Each row is a point on a tangle of strands that fork, close into loops and nearly touch. The rows are in no order.
(in the rows, 128 means zero)
Two points are linked if the straight distance between their rows is under 116. Some points are linked to none.
<2073>: [100 124  96 199 102 143 140 120 129  97 112 160 186  95  84 160 127 134
 143 171 132  99 131 125 147 169]
<2202>: [122 131  93 134 158 125 146 141 115  81  85  78  82  96 113 129 173 157
 107 101 136 121 124 104  78 195]
<1253>: [108 119 109 115 125  81 170 118 133  89 123 119 139 211 114 138  91 115
 125 145 150 152 157 117 106 103]
<2087>: [140 113 191 105  99 135 116 117 116 201 156 181 127 129 103 106 103 100
 142 140  85  95 128 156 156  97]
<1993>: [109 146 115 113 134  88 161 168 154  89 151  96 157 185 118 114 145 101
  99  69 138 183 138 109  99 122]
<859>: [170 116 139  62 145 197  96 112 104 172 119 110 108 127 187 158 156 144
 138 107 114 146 141 113 119 130]
<1156>: [121 167 152 164 136 127 111 100  89 179 106 162 132 132 161 134 123 129
 156 149  96 112 139 146 170 151]
<2127>: [136 110 118 105 125 142 106 133 182 123 172 144 155  57 164  90 124 173
 117  92 134 132 100 139 150 111]
<1153>: [155 112 142  98 180 111 111 114  99 151  89  68  90 138 137  96  96 170
  94 123 150 119 149 105  98 129]
<4>: [118 122 177 125 142 119 118 123  95 167 117 131  84 108  76  97 156  82
  82 138  70 110 112 157  95 115]
<1971>: [127 166  93 191 118 137 152 176 114 102  87 108 191 182 116 189 125 107
 142 140 156 149 151 111 130 159]
<492>: [134  98 135 127 136 164 131  94 148 149 166 170 183 113 122 128 108  89
 116 167 115 122 127 133 130  51]
<2109>: [110 111 145  85  82 115 113 159 140  94 122  90 156 189  94 146 149  83
  82 112 119 138 139 134 102 139]
<1447>: [132  88 158 143  99 146 112 105  92 134  97 121 114 140  51 148 118  99
  97 192 111  70 131 151 126 130]
<1481>: [163  32 129  97 111 174 134 125 164  88 161  93 137 132  93 140 110 132
 104 172 167  87 114 124 114  90]
<588>: [ 77 159 123 134  76 126 103 121 106 117 115 159 144 147  92 150 173  40
 127 141  84 124 113 160 118 149]
<2219>: [ 94 144  80 131 132 121 139 105 122 105 122 121 124 160 192 164 142 129
 170 123 133 162 156  99 121 157]
<2402>: [147 112 143 100 180 101 116  90 115 126 109  91 142 152 133 102  71 156
  77 135 172 104 169 109 106  80]
<1915>: [151 146 141 132 165 149  80 134 108 151  91 105 123  74 166 108 155 197
 113 101 127 111 131 108 133 164]
<137>: [139 113 127 109 118 114 154 122 172 153 172 167 146 143 191 122  52 141
 177 136 156 129 124 147 187  67]
<1240>: [162 113 175 108 131 108 161 123 130 192 148 169 111 127  89  79  82 102
 115 132 121 116 101 149 141  78]
<1948>: [164 101  92  99 177 105 145 126 144  90  98  86  97 125 121 127  58 188
 131 137 207 108 152  92 133 106]
<1526>: [ 89 112  95 135 124 105 146  88 107  70  98 114 123 141 112 151 127 114
 119 183 127 110 178 109  93 147]
<1214>: [129  60 153 115 123 133 136 101 122 115 164 123 153 108  53 103 120  86
  72 165 118 108 102 134  99  69]
<64>: [155 116 189 106 141 138  90 108 108 181 101 115 130 138 143 109  89 163
 105 132 121  84 144 138 150 129]
<2005>: [164 166 171 154 159 151 121 180 114 190 103 120 112 113  91 112 163 120
 106  91 116 127 101 130 128 151]
<357>: [122 176 120 156 136  86 127 177 150 101 130  91 152 168 160 119 149 131
 119  70 145 161 145 105 115 158]
<1283>: [114  90  68 121 125 141 146 147 172  61 142 120 150  80 121 131 153 174
 135 110 162 130 105 117 117 147]
<560>: [134 189 136 150 189  68 110  85 108 165 120 139 122  92 153  44 118 138
 108 111 117 139 121 114 145  97]
<850>: [115 116 154 120 150 123 139 122  88 164 105 107  13 117  85 116 154 113
 100 151 109 133 111 155  81 132]
<99>: [115 150 106  88 139 158  71 103  97 123 111  85 108 118 173 158 188 132
 128 120  93 135 142 118  76 183]
<2182>: [118 113 131 123  85 110 111 125 161 123 145 126 131 136 185 120 110 176
 156 113 128 118 144 118 167 153]
<1304>: [161 121 132 169 169 176 121 128 104 145 109 112 130  71  84 115 164 117
  84 131 124 130 102 101  98 103]
<1326>: [179 146 188 133 106 163 132 180 148 206 141 153 148 148 165 125  84 138
 144  97 138 127 136 141 182 120]
<1179>: [129  67 158  79  99  99 143 126 147 132 162 138  87 126  90 104 107 147
 124 117 104 113 112 150 137 135]
<513>: [111 175  93 184 143 179 140 141  91 142 103 132  93 110 124 170 197 125
 169 137 111 130 100 141 124 201]
<1142>: [164 142 138 157 153  99 148 151 135 174 126 159 107  81 109  80  83 170
 146 124 146 103  91 148 195 127]
<2002>: [135 139 144  93 174 127 113 116 114 114 113  90 172 171 165 131 101 141
  85 130 158 138 185  92  92  94]
<1249>: [133 118 172  91  99 136  83 160 159 126 173 117 200 136 123 117 137 113
  68  88 116 143 133 143 118 101]
<520>: [123 101 105 104 119 115 177 134 123  88 118  91 104 203 104 171 126  91
 147 144 143 176 152 114  91 103]
<94>: [126 109  90 100 128 161 135 168 191 112 166 160 127  53 185 115 132 179
 157  93 149 150  92 121 152 132]
<1286>: [115 109  71 100 116 184 110 132 147  92 149 129 170  97 199 164 139 162
 162 120 152 151 137 124 121 131]
<1160>: [105 105 153 123  70  76 123 170 168  99 147 116 139 118  97  98 139 156
 101  90 109 110 114 150 147 174]
<1113>: [148  85 157 140  97 164 154 157 137 148 109 125  88 127  95 155 110 169
 175 145 122  86 108 148 173 178]
<639>: [ 70 131 101  97  93 114  90  99 129  86 162 131 153  96 144 134 182 108
 121 123  71 117 124 142  90 174]
<1454>: [129 153 181 110 123 109 135 165 108 201 155 180  59  96  92  84 146 127
 142 126  76 115  88 152 127 155]
<79>: [ 93 151 147 172 144  64 106  80  86 160 101 142 122 108 115  76 104 140
 104 159  93  75 148 150 155 151]
<453>: [ 99 140 115 100 139  93 124  93 140 116 159 139 142 131 161 113 148 114
 122 109  93 150 133 124 110 104]
<1624>: [146 134 118 115 113 141 112 133 187 136 170 176 159 112 224 122  96 150
 177 109 151 167 134 144 176  93]
<1467>: [135 168 112 146 199 113  98  75  88 166  90 135 121  77 162  89 125 164
 105 136 128 109 134 116 147 113]
<2018>: [121 169 138 122 118 136  90 160 105 125 111  82  79 135 139 145 196 143
 127  96  94 101 119 149 115 237]
<146>: [198  97 139 142 165 162 151 131 118 157 105  97 136 131  95 130  77 144
 105 151 174 102 120 108 126  86]
<488>: [152  89 150 110 121 146 139 104 119 130 109  99 156 195 123 163  70 131
 112 176 165 106 158 129 137 102]
<1019>: [162 112 100 119 152 178 171 177 181 120 144 135 130 137 164 150  99 131
 154 106 187 200 111 120 134  67]
<2066>: [129 130 129 134 132 122 117 158 103 115  78  75  72 118 103 137 170 162
  98 118 115  97 124 133  84 227]
<2294>: [108 165 104 157 146 135  78 127 132 106 115 107 186  75 156 111 162 159
  80  88 127 103 151 110 114 175]
<2362>: [105 180 112 182 146  76 127 126 153 111 137 142 191 156 179 126 105 140
 126 118 167 166 165 117 151 109]
<2252>: [ 96 164 120 138 114  95 115 145 143 115 167 137 128  94 123  93 189 101
 107  76  83 147  96 126 104 161]
<1187>: [147 143 113 188 123 164 148 164  97 127  75  97 135 173  97 185 152 112
 142 128 146 140 130 109 110 164]
<1743>: [117 127 187 107  66  90 128 151 141 154 156 139  62 145 135 106 134 143
 164 120  90 111 117 162 163 178]
<1336>: [152 119  98 159 136 105 168 113 153 154 127 182 116  83 113  98  70 152
 161 148 151 105  83 158 197  91]
<1021>: [120 119 158  97 116 128  92  80 119 164 156 168 153 126 128 116 115  87
 123 143  80 113 136 143 135  84]
<1731>: [131 176 103 198 137 127 152 131 120 107  95 120 206 165 130 164 101 119
 113 155 168 124 182 103 126 114]
<403>: [121 149 103 111 112 198  96 167 125 143 143 137 130  68 169 144 201 148
 156  98 102 139 100 135 131 181]
<1400>: [123 102 150  77  89 131 113 180 166 102 139  83 138 184 125 152 141 128
 111  69 122 142 144 127 114 158]
<2152>: [102 162 100 208 124 125 128 134 152 111 125 170 212 103 127 119 121 118
 114 122 135 137 127 139 148 120]
<672>: [122 141 158  86 124 156  94 108  79 179 130 157  63  94 138 133 172 102
 143 150  57 105 111 157 121 147]
<2282>: [169 118 150  90 132 190  85 130 135 180 140 140 140 119 205 149 116 158
 149 114 133 139 139 128 163 107]
<296>: [132 127 144 116 126  55 130 151 180  98 144  98 113 144 143  81  94 190
 147  74 163 132 127 118 162 125]
<938>: [ 83 148 110 106 139  59 116  71  97 100 141 120  58 116 177  84 138 144
 142 149  82 125 131 126 115 164]
<815>: [177  80 182  93  97 184 118 125 123 176 112 107 144 177 125 172  85 115
 123 149 130  94 145 140 140 112]
<279>: [103 159  87 143 165  91 138 101  91 100  84 107 102 149 156 138 136 117
 143 148 122 132 167 100  88 164]
<2042>: [114 172 107 169 169 103 136 100 115  98  89 113 189 151 139 137  83 145
 102 161 184 100 194  91 137 123]
<1323>: [109 112 115 110 130  63 100  77 138  96 133 132 144 103 160  87  90 160
 129 149 131  85 150 131 152 128]
<44>: [129 118 148  91 107 154  99  89  80 148 104 132  87 144 117 169 153  85
 131 155  79 115 137 148 110 134]
<1984>: [121 187 138 115 120 127  68 104 106 138 110  85 122 163 198 160 173 105
 137 107 101 149 148 119 107 170]
<1953>: [120 153 104 182 178 126 108  63  86 124  89 140 159  87 120 113 111 146
 101 162 123  95 151 114 126 118]
<1502>: [125 162 186 138  89  73 102 118 138 147 157 121 159 196 168 116  99 122
 157 126 113 127 156 135 161 130]
<1818>: [118 117 138 105 128  65 154 117 132 100 126 109  97 181 116  97  83 135
 126 121 133 137 149 136 134 125]
<610>: [150 193 165 119 189  93 132 127  97 205 125 141  95 111 133  59 120 116
 109  93 114 165 116 112 131  83]
<200>: [135 175 121 162 101 182 121 163 109 171 136 178 146 116 141 172 161  90
 171 117  99 132 114 144 144 138]
<879>: [ 99 100  97  79 147 136 136  85 140 102 176 151 138 119 140 132 155  95
 127 126 113 171 135 128  86  70]
<1710>: [118 133 134 134 116  81 148 129 191 108 169 160 162 176 172 114  70 143
 156 115 164 162 127 141 172  78]
<2072>: [118 160 122 139  75 173 118 177 132 119 124 123 204 177 117 196 156  61
 120 117 147 160 129 129 131 118]
<1477>: [142 117 130 131 128 186 143 165 141 177 153 183 104  52  98 116 168 144
 140 125 115 120  71 132 131 128]
<1465>: [126 120 146 186 118 116 141 108 114 126  92 134 148 124  53 126 104 112
  97 167 114  89 122 143 140 131]
<2412>: [101 196 141 176 120  90  90 125 128 124 139 127 163 112 140  92 154 105
 111 100  84 125 128 136 130 167]
<1103>: [138  81 151 126  93 113 143 156 183 108 147 115 183 142 110 118  83 155
 104 122 164  86 128 141 165 132]
<117>: [180 108 120 136 154 182 165 181 161 126 135 109 158 159 116 160 115 112
 115 117 188 179 113 107 120  63]
<2145>: [126 110  60 123 137 167 156 148 164 113 151 178 103  47 138 126 148 168
 167 120 149 150  75 113 152 113]
<2267>: [109  83 103 119 122 116 148 100 122  76 103 117 106 137  98 141 113 157
 127 159 135  90 143 124 117 162]
<266>: [116 158 135 173 106 137 132 147  74 110  67  98 133 190  75 188 159  61
 109 170 148 130 153 121  95 154]
<919>: [101 112  79 142 108 193 129  83 136 112 147 180 169  87 159 159 135 105
 167 173 116 122 117 133 138 100]
<372>: [126 181 176 148  98 120 105 111 110 193 143 193 127 145 175 129 121 115
 186 141  78 111 144 146 183 127]
<446>: [146 129 154 112 122 157 150 168 115 193 138 181  65  79  88 113 155 145
 162 137 107 102  81 155 153 159]
<2248>: [185  56 138 147 140 193 152 151 111 138 141 127  53 103  63 160 145 130
 160 165 147 113  84 125 138 116]
<1358>: [ 91 123 108 161  74 151 120 110 139 110 134 172 160 105 112 159 143 131
 158 153  92  86 117 164 165 177]
<340>: [126  75 103  56 142 160 139 118 121  95 154 109 115 140 134 152 164  94
 137 112 114 167 119 106  77  89]
<557>: [113 135 151 142 138 101 141 124  99 170 131 156  98 108  86  88 145 115
 119 136  87 114 102 154 135 132]
<1802>: [117 104 120  93 122 153 155 128 110 163 147 163  40  90 119 132 156 143
 183 158  96 122  99 140 138 142]
<559>: [163  94 123 113 136 178 144 107 164 166 169 156 146 100 144 108  86 120
 144 158 152 111 103 139 136  45]
<896>: [106 148 129 125 126  46 113  64 128 132 149 158 110 108 183  74 105 145
 167 134 111 128 138 138 160 109]
<125>: [119 129  97  94 110 163 121 120 136 121 151 120 136 156 225 174 146 140
 188 104 136 173 149 115 133 148]
<1822>: [100 166 101 147 178  34 138  78 106 116 103 130  68 104 136  72 117 148
 129 135 112 124 139 123 125 139]
<136>: [ 98 135 126 151  92 131 134 149 105 113 125 129 115 122  64 155 184  57
 139 142 100 139 105 153 115 141]
<817>: [142 116  98 132 141 119 158 141 155  89  87  97 123 158 144 151  79 188
 150 128 193 105 182  91 148 142]
<176>: [116  94  99 134  95 168 103 140 117  67 108  97 180 113  88 165 146 124
 100 155 143  83 150 113 104 160]
<779>: [149 153 157 138 150 146  93 154 109 174 111 110  94  87 139  93 163 169
 107  94 106 110  98 136 146 181]
<286>: [133 139 135 125 148 116 151 133 143 171 167 195 135  80 105  75  97 113
 124 122 125 130  93 139 149  63]
<551>: [107 147 109  88 137 152  68  99 118 116 155 118 138  90 178 136 195 100
 112 100  75 139 124 124  86 144]
<1701>: [121  88 124  87 134 111 136 134 107 106  96  65  33 150 127 135 123 160
 112 127 130 119 148 118  70 174]
<1977>: [ 96 118 143  99  87 106  66  94 130 120 148 122 136 101 160 102 148 145
 123 115  77  94 140 135 133 168]
<2398>: [117  92 129  75 148  77 111  94 119 109 122  97  87 115 137  88 113 169
  79 120 124 113 144 123 100 130]
<515>: [ 97 143  94 170 105 166 117  79  97 120 121 176 170 104 105 165 164  71
 157 180  90 119 125 143 132 109]
<2136>: [111 144 147 113 122  59 154 110 131 146 176 173  87 134 150  84 101 113
 166 122 100 145 118 140 168 118]
<1279>: [113 136 164 138 107  80 144 105  89 149 104 130 129 199  71 140  98  79
  92 181 114 117 151 152 136 110]
<1196>: [106 207  86 176 159  66 131 138 135  99 119 121 143 150 170 111 138 148
 146  95 146 165 154 103 137 154]
<1725>: [101 162 130 174  93 105 113 117 149 125 154 170 233 155 137 128 101 112
 115 146 118 112 147 148 163 113]
<605>: [136 146 146 118  87 169  92 150 127 138 128 122 195 181 168 177 126  91
 130 113 124 143 151 137 135 125]
<1208>: [ 96 169 107 146 136 101 139 143  90  75  94  90 132 168  79 154 172  69
  95 135 130 143 146 108  67 162]
<1998>: [124 154 155 140 108 120  96 177 181 115 184 152 188 118 199  94 127 130
 115  81 146 176 132 135 140  97]
<1386>: [134 132 168 105 155 129 100 117  80 173  88  95  44 137 128 109 144 141
 100 142  89  98 129 156  97 154]
<118>: [184 113 157 132 167 152 110 129  99 183  82  95 124 109 115 107  71 181
  98 132 161  85 116 131 153 106]
<1713>: [140 179 148 143 137 134 107 165 126 174 120 134 101 118 174 120 157 167
 162 107 116 144 117 128 171 174]
<1353>: [137  53 142 101  99 174 119 110 134  98 146 122 138 133  76 152 132  86
 107 163 137 110 116 121 102  94]
<89>: [ 91 168 123 125 116  62 106 100 127  95 143  96  71 146 186 106 162 133
 145 115  89 133 130 125 100 196]
<525>: [141 158 148 129 127  84 132 184 162 117 135 103 111 153 147  87 131 167
 132  56 145 167 130 105 151 154]
<222>: [121  79 126  61  99 175 123 117 128 112 130 114  97 153 154 179 146 136
 167 132 106 136 141 128 113 154]
<2049>: [159 115 149 133 171 149 131  89  71 180  72 112  48 127 129 128 121 143
 124 173 121 109 132 124 114 133]
<1527>: [150 123 103  85 180  94 108 117 156  92 131  98 118  91 170  85  95 199
 119 103 183 149 135 107 138  88]
<1596>: [100 111 137 140  68 101 127 155 197  84 169 145 173 138 120 106 110 135
 127 108 123 112 124 153 172 139]
<1041>: [154  90 138 119 126 141 162 151  92 111  97  92  64 206  86 181 133  89
 142 141 140 174 132 112  87 117]
<1684>: [147 173 119 111 188 158 124 146 127 150 135 117 148 119 176 128 159 103
 119  75 137 209 132 103  91  86]
<1254>: [122  88 127  87  79 139 147 151 159 131 176 157 115 115 106 124 141 128
 151 116 105 111  88 151 141 130]
<1482>: [110 161 131 113 113 111 134 123 140 142 181 182 128 137 171 116 135 108
 180 112 102 157 124 123 141 102]
<12>: [119 100 184  84  56 123 100 141 120 125 109 104 140 207  81 155 124  80
  91 145 125  97 144 148 136 142]
<880>: [ 84 147 111 152  82 147 112  75 104 118 120 169 161 138 135 176 146  84
 181 182  80 107 141 150 145 152]
<790>: [132  85 123 116 164 102 140  82 128 115 145 126 112  90  78  81 108 122
  86 156 142 121 120 129  99  68]
<2360>: [142  83 133 123 124 122 149 123 130 122 101 116  92 144 112 138  90 179
 155 138 153  84 122 144 157 162]
<1909>: [134 136 144 118 121  93 137 101 143 129 130 117 175 212 150 151  54 136
 110 161 170 120 178 122 160  92]
<1810>: [146 147 146 171 129 169 130 125 116 171 110 168 147 124 107 159 124 111
 154 146 114 115 117 144 159 126]
<151>: [120  55  86  76 112 167 149 110 143  84 147 113 106 140 118 169 141 123
 154 141 137 157 123 116  89 120]
<1234>: [114 111 117 130 100 128 144 134 122 116 153 151 114  89  50 123 188  79
 120 127  98 134  90 133  91 128]
<121>: [131 119 138  81 130 194 106 133  99 140 138 119 103  84  99 141 197  97
 104 116  87 127 102 141  79 126]
<1830>: [118 142 104 135 105 182  82 161 146 120 156 131 179  94 201 152 159 141
 137  84 123 161 129 125 135 164]
<887>: [140 121 108 225 117 169 160 156 137 110 108 141 165 116  82 157 109 141
 136 169 156 101 114 116 167 145]
<1934>: [101 151  90 165 123 150 103 136 118  89 107 105 183 101 108 145 172 129
 102 123 125 123 147 111  84 180]
<1729>: [149 131 166 165 144 109 147  90 100 172 115 138 145 163  84 120  86  86
 101 190 120 122 138 137 139  63]
<2249>: [162 133 105 139 168 139 127 124 155 128 108 131 190 110 151 105  64 157
 100 135 191 124 120 132 159  52]
<1487>: [122 166 145 168 143  44 109 103 106 127 102 116 157 136 127  73  92 156
  93 127 129  80 161 128 151 141]
<2375>: [148 135 143 172 149 116 155 181 122 134  88  89 131 153  61 123 118 145
  92 114 157 129 121 117 119 143]
<981>: [100 142 132 152 148 112  92  65  82 132  93 130 155 115 118 117 127 115
  80 163  91  79 151 136 111 135]
<101>: [ 92 200 126 186 102 101 113 140 116 133 127 150 175 135 103 135 166  63
 110 120  79 128 121 153 136 145]
<2009>: [109 163 129 103 158  92 118 113 120 112 142 104 166 197 170 141 128  97
  99 114 146 183 170  92  92  78]
<1182>: [145  96 164 124 113 139  91  95  93 158  98 114 131 128 110 135  93 137
 103 167 115  58 144 154 143 134]
<2250>: [129 179 152 147  71 145 113 165 129 183 157 190 137 137 150 151 150 104
 194 114  84 124 123 160 172 156]
<1761>: [118 142 169 167  78  94 125 124 156 136 140 153 189 176 132 121  79 116
 129 149 113 104 148 152 202 133]
<196>: [ 97 186 114 163 123 122 109 124  80 120 104 119  88 127 128 162 194 107
 142 141  89 103 119 154 125 231]
<635>: [102 156  65 165 157  94 160 102  99  88  71 124 109 123 151 136 124 152
 178 152 152 118 170  99 130 176]
<262>: [160  84 164 111 107 135 137 175 167 139 136 103 151 133  81 119 100 139
  87  96 151 115  99 147 145 129]
<1276>: [165  91  89  90 163 145 120 142 174  94 122 101 133 101 138 121  86 188
 118 118 197 110 124 108 127  92]
<2390>: [110 158 127 144  89 140 141 195 157 123 162 155 195 151 109 154 144  68
 120  94 124 174 115 147 128  99]
<1886>: [139 204 148 142 119 123  92 134 104 151 127 104 100 150 208 135 169 132
 186 112 100 151 126 114 137 183]
<1508>: [156 157 162 143  99 182  95 177 151 165 140 131 189 152 175 150 116 129
 135  94 134 143 141 140 164 139]
<1912>: [145 119 154 121 118 161 113 178 147 148 139 116 168 124  87 129 148 112
  87  86 126 136 109 119 113 112]
<1189>: [143 148 134  93 146 160 117 165 145 151 130 103 119 116 185 126 158 153
 128  62 146 179 125  95 107 130]
<2391>: [101 106 103  80  86 133 136 178 144  76 139  77 144 153 140 159 170 126
 121  75 134 153 123 121  92 183]
<2013>: [102 153 113 145 129  62 146 148 185  71 164 141 189 159 172 112  94 139
 130 104 163 157 150 124 148  98]
<1039>: [163 137  94 154 165 170 142 175 150 114 105 106 143 122 142 148 127 163
 131  89 186 162 126  98 121 132]
<1344>: [131  90  95 137 145 133 153  95 151  94 152 154 141  69  95 106 129 135
 113 140 149 119 100 124 120  88]
<24>: [152  96 140  86 139 152 171 117 127 160 135 138  95 173 131 150 107  96
 166 143 131 164 127 112 123  79]
<2193>: [120 116 122 104 140 153  96 108  81 128 107 109  87 103  82 133 195  73
  70 141  95 136 113 125  45 117]
<2278>: [112 150 122 112  88 157 138 173 154 133 177 181 171 154 146 163 137  54
 164 108 125 185 128 134 120  93]
<744>: [135  71 161  66 120  83 125 129 137 125 138  91  80 132 108  86 106 143
  73 106 112 122 119 141 108 136]
<87>: [134 166 123 139 160  98  71 117 127 102  99  88 149 102 166  97 135 179
  98  90 143 109 157  95 119 161]
<5>: [186  93 140 141 153 189 141 143 129 135 135 104 163 140  92 146 112 109
  85 152 172 137 129 101 103  62]
<643>: [ 88 149  75 138 115 132 121 131  98  70 106  95 143 131 111 170 178  81
 126 132 126 131 144 117  62 185]
<1023>: [142 109 106 225 125 170 178 176 119 104 126 137 119 123  68 170 148 108
 167 154 163 139 102 115 142 148]
<1094>: [ 79 110 118 108 114  75 126  83 115 110 133 147  50  98 133  98 151 145
 132 162  72 108 122 152 116 160]
<1309>: [ 87 120  85 140 127  95 156  70 150  90 142 164 153 129 140 128  97 125
 170 151 128 137 129 130 154 104]
<2243>: [149  93 120 137 163 138 136  87  78 117  77  91  64 116 120 135 100 152
 123 193 163  97 149  95 112 128]
<1387>: [112 130 144 117 106  77 182 135 138 122 129 134 157 233 141 156  79 103
 143 153 142 161 160 126 148 106]
<1038>: [153 110 150 110 116 175 104 166 158 171 158 168 139  58 127  93 128 157
 113 106 121 108  96 147 150 115]
<1017>: [131 132 179 101  94 127  63 127 151 137 153 107 171 125 154  95 146 138
  96  94 104 115 143 130 126 136]
<1173>: [134 112 130 169 139 114 154 104 146 142 130 161 137 108  85 112  82 130
 129 172 125  83 112 151 167  99]
<478>: [113 117  72 118 145 130 124 131 143  73  97 103 109  64 129 113 157 178
 118 110 152 115 130  96 111 179]
<1431>: [141 133  81 163 173 140 149 150 147  86  98 106 150 117 115 130 112 165
 119 115 204 135 147  80  98 109]
<1237>: [167 158 155 162 156 152 140 186 135 173 103 114 140 128  80 119 140 120
  77  70 145 150 106 116 113 113]
<1667>: [129  83 130  55 120 119 146 113 111 124 119  99  42 170 166 151 115 143
 154 125 119 141 150 122 114 149]
<1312>: [181  84 141  86 137 207 125 123 148 192 155 162 122  86 172 128  97 150
 152 140 146 104 108 130 156  81]
<1930>: [112 141 136  96 115 183 103 139  93 151 147 148  88  70 126 141 199 116
 143 124  83 112  94 147 107 178]
<519>: [145 130  90 164 169 143 159 102 113 112 107 115 127 139 128 156 104 135
 149 148 172 142 149  94 125  96]
<845>: [158  90 106 141 176 186 131 123 116 117 109 112 105  78 113 137 154 147
 110 137 159 115 102  94 110 120]
<1367>: [113 164 138 168 130  59 128 116 119 112  98 112 158 167 138 110  66 159
 118 143 168  84 188  94 156 147]
<427>: [142 131 145 192 148 108 181 161 119 129  92 116  89 139  49 123 147 110
 122 130 152 149 103 124 120 141]
<827>: [104 127  85 128 142  68 142  88 167  68 139 141 144 118 146 115  64 170
 143 148 170 110 149 131 166  96]
<1464>: [145 174 138 140 187 103 147 136 126 178 160 175 132  89 117  61 130 110
 109  88 126 174 101 120 116  54]
<1789>: [163  95 112 122 153 142 182 115 117 138 107 114  90 181 131 168  92 134
 160 151 170 151 133 109 133  95]
<351>: [106 100  94 108 159 111 152 127 109  69 117  73 108 125  91 120 158 122
  88 119 150 149 149  85  50 125]
<1914>: [172 121 180 111 144 188 118 129  72 200 126 158  98 111  88 152 149  79
 123 137 100 117 111 133 102  89]
<1868>: [181  71 134 112 135 206 151 139 131 143 132 109  90  92  99 148 138 145
 140 139 160 127  94 113 115 101]
<1692>: [104 133 114 137 155  38 134  99 132 115 146 146 105  92  99  62 104 149
 105 122 127 126 108 138 139 114]
<1137>: [182  63 162 148 102 170 170 163 137 145 123 118  90 144  67 156 106 111
 150 164 134 102 102 154 148 130]
<2343>: [105 136 117  96 122 128 151 163 147 135 185 162 105  87  99  98 194  83
 123  91  90 156  79 141  88 130]
<1157>: [107 109  78 138  93 135 156 181 172  69 141 108 150 127 115 152 143 157
 151  84 155 147 122 124 118 185]
<374>: [102 110 186 104  72 101 123 109 108 145 102 136 104 203  88 147  89  84
 106 178  97  99 146 173 133 131]
<466>: [117 129 107 158 129 161 117 119 148 124 138 156 186  72 105 117 139 123
  97 118 125 125 113 144 126 110]
<538>: [107 128 130 134 110  19 140 125 171  84 143 121 116 164 114  86  74 163
 132 121 153 124 154 130 156 151]
<940>: [102 117 136 107  71 106 149 163 157 124 176 155  83 128 124 119 141 145
 182 103  95 135 103 148 157 169]
<366>: [178 128 135 164 176 157 127 131 117 172  92 130 122  65 114 100 104 197
 129 131 164  81  92 139 171 121]
<683>: [117 130 128  92 101 159 109 119 113 134 133 148 114 150 150 165 159  85
 151 117  85 134 139 132 116 138]
<2274>: [112 156 105 180 155 120 131 123 157 107 139 164 218 110 141 107  80 130
 102 153 171 132 127 138 154  64]
<2056>: [158 125 158 123 161 171 127  86  73 186 109 135 113 135 141 152 127  82
 135 160 113 135 130 127 111  71]
<1770>: [120  73 158  71  80  97 138 100 149 137 167 128  98 162 132 121  85 126
 155 145 108 110 138 159 157 122]
<1693>: [109 123 172 104  94  75 109 137 126 138 120 104  48 152 129 110 142 140
 126 123  95 111 122 170 130 191]
<1377>: [130 141  96 186 124 171 170 161 111 141 110 145 103 106  96 166 169 123
 182 143 130 139  89 135 134 165]
<713>: [159 136 128 116 150 172 115 176 158 121 121  87 177 137 187 142 122 161
 108  69 187 174 140 115 120 117]
<1566>: [100 111 178  96  73  63 110  98 151 113 166 126 151 187 155 103  83 117
 149 136 113 127 160 140 170 105]
<72>: [ 99 103  79 119 115 139 154  85 144 101 166 185 130 101 133 136 134 104
 179 163 100 138 104 134 144 100]
<1893>: [124 129  91 119 115 169 165 171 182 121 173 163 151 154 153 165 137 102
 180 102 155 208 111 136 126  89]
<1982>: [113 175  99 147 174 118 169 144 123 133 125 131 132 149 150 131 154 110
 131  86 129 208 121  98  97  94]
<2400>: [117  97 122  79 138 105 150 114 113  77 107  82  69 159 105 133 138 117
  91 130 130 147 152 110  48 146]
<1121>: [160 109 128  76 154 195 144 127 110 167 115 109  91 151 158 172 139 117
 160 112 128 174 116 100  95  93]
<486>: [134 143  71 154 152 104 137 132 138 106  97 125 109 119 153 140  94 191
 168 124 168 118 149 112 169 160]
<2286>: [159 148 129 118 186  87 120 127 140 123 113 104 166 122 121  89  73 162
  66 111 188 122 147 118 128  60]
<334>: [119 112 100  86 181  74 125  87 137 103 133 115 122  86 115  72 120 151
  82 122 139 125 119 118 103  79]
<2301>: [ 97 158 138 108  76  69  98 115 118 104 139 110  42 151 135 104 161 110
 133 129  73 119 118 155 111 216]
<472>: [129 139 107 165 161 115 180 127 118 126 109 129 119 138  99 122 126 110
 136 116 144 167 122 103 118 102]
<2070>: [156 136 138 173 157  99 181 103  97 134 108 117 149 193  65 137  87  84
  99 179 153 143 138 103 126  68]
<2307>: [176 133 152 166 162 199 127 120  75 182 127 150 101  75  83 145 172  96
 137 149 117 130  92 119 106 106]
<1411>: [ 83  95  94 126  65 135 104 121 144  64 133 132 160 105 103 150 149 107
 120 145 105  96 131 134  94 168]
<1170>: [140 181 134 148 125 120 101 148 165 119 152 148 161 120 234 109 131 155
 171  93 152 188 135 118 151 107]
<759>: [105  78 116 115 120 139 150  90 118 111 122 157  70  78 111 120 147 146
 150 169  96 108  97 150 145 153]

How many points has the smallest loop of links through each point below? Write none if it is on no loop.
<136> -> 7
<2152> -> 11
<1810> -> 5
<87> -> 13
<357> -> none
<1336> -> 9
<125> -> none
<472> -> 8

A tip is a point with one link. Name the tips that can be reached along the links from each point below, in the order of the rows.
<538> -> <1993>, <815>, <1998>, <1041>
<2005> -> <1160>
<196> -> <1527>, <2193>, <351>, <2056>, <2070>
<938> -> <1481>, <2145>, <2009>, <2243>
<1508> -> <1326>

A piece is two or more points that can be reached from each other along the links. Count, over all rows, the pieces, the separate loops (a circle has one, a figure eight two, a Y none), the forks (points with three links) and the tips (points with one).
pieces -> 7
loops -> 10
forks -> 21
tips -> 15

Name the points in between on the shortest way along the links from the first point to the second, in order.
<1830>; <1527> -> <1286>, <125>, <2219>, <279>, <635>, <486>, <817>, <1948>, <1276>
<334>; <1454> -> <1692>, <1822>, <938>, <1094>, <759>, <1802>, <446>
<1993>; <1041> -> <357>, <525>, <296>, <538>, <1818>, <1253>, <520>
<1710>; <488> -> <2013>, <2362>, <1196>, <357>, <525>, <296>, <538>, <1818>, <1253>, <1387>, <1909>
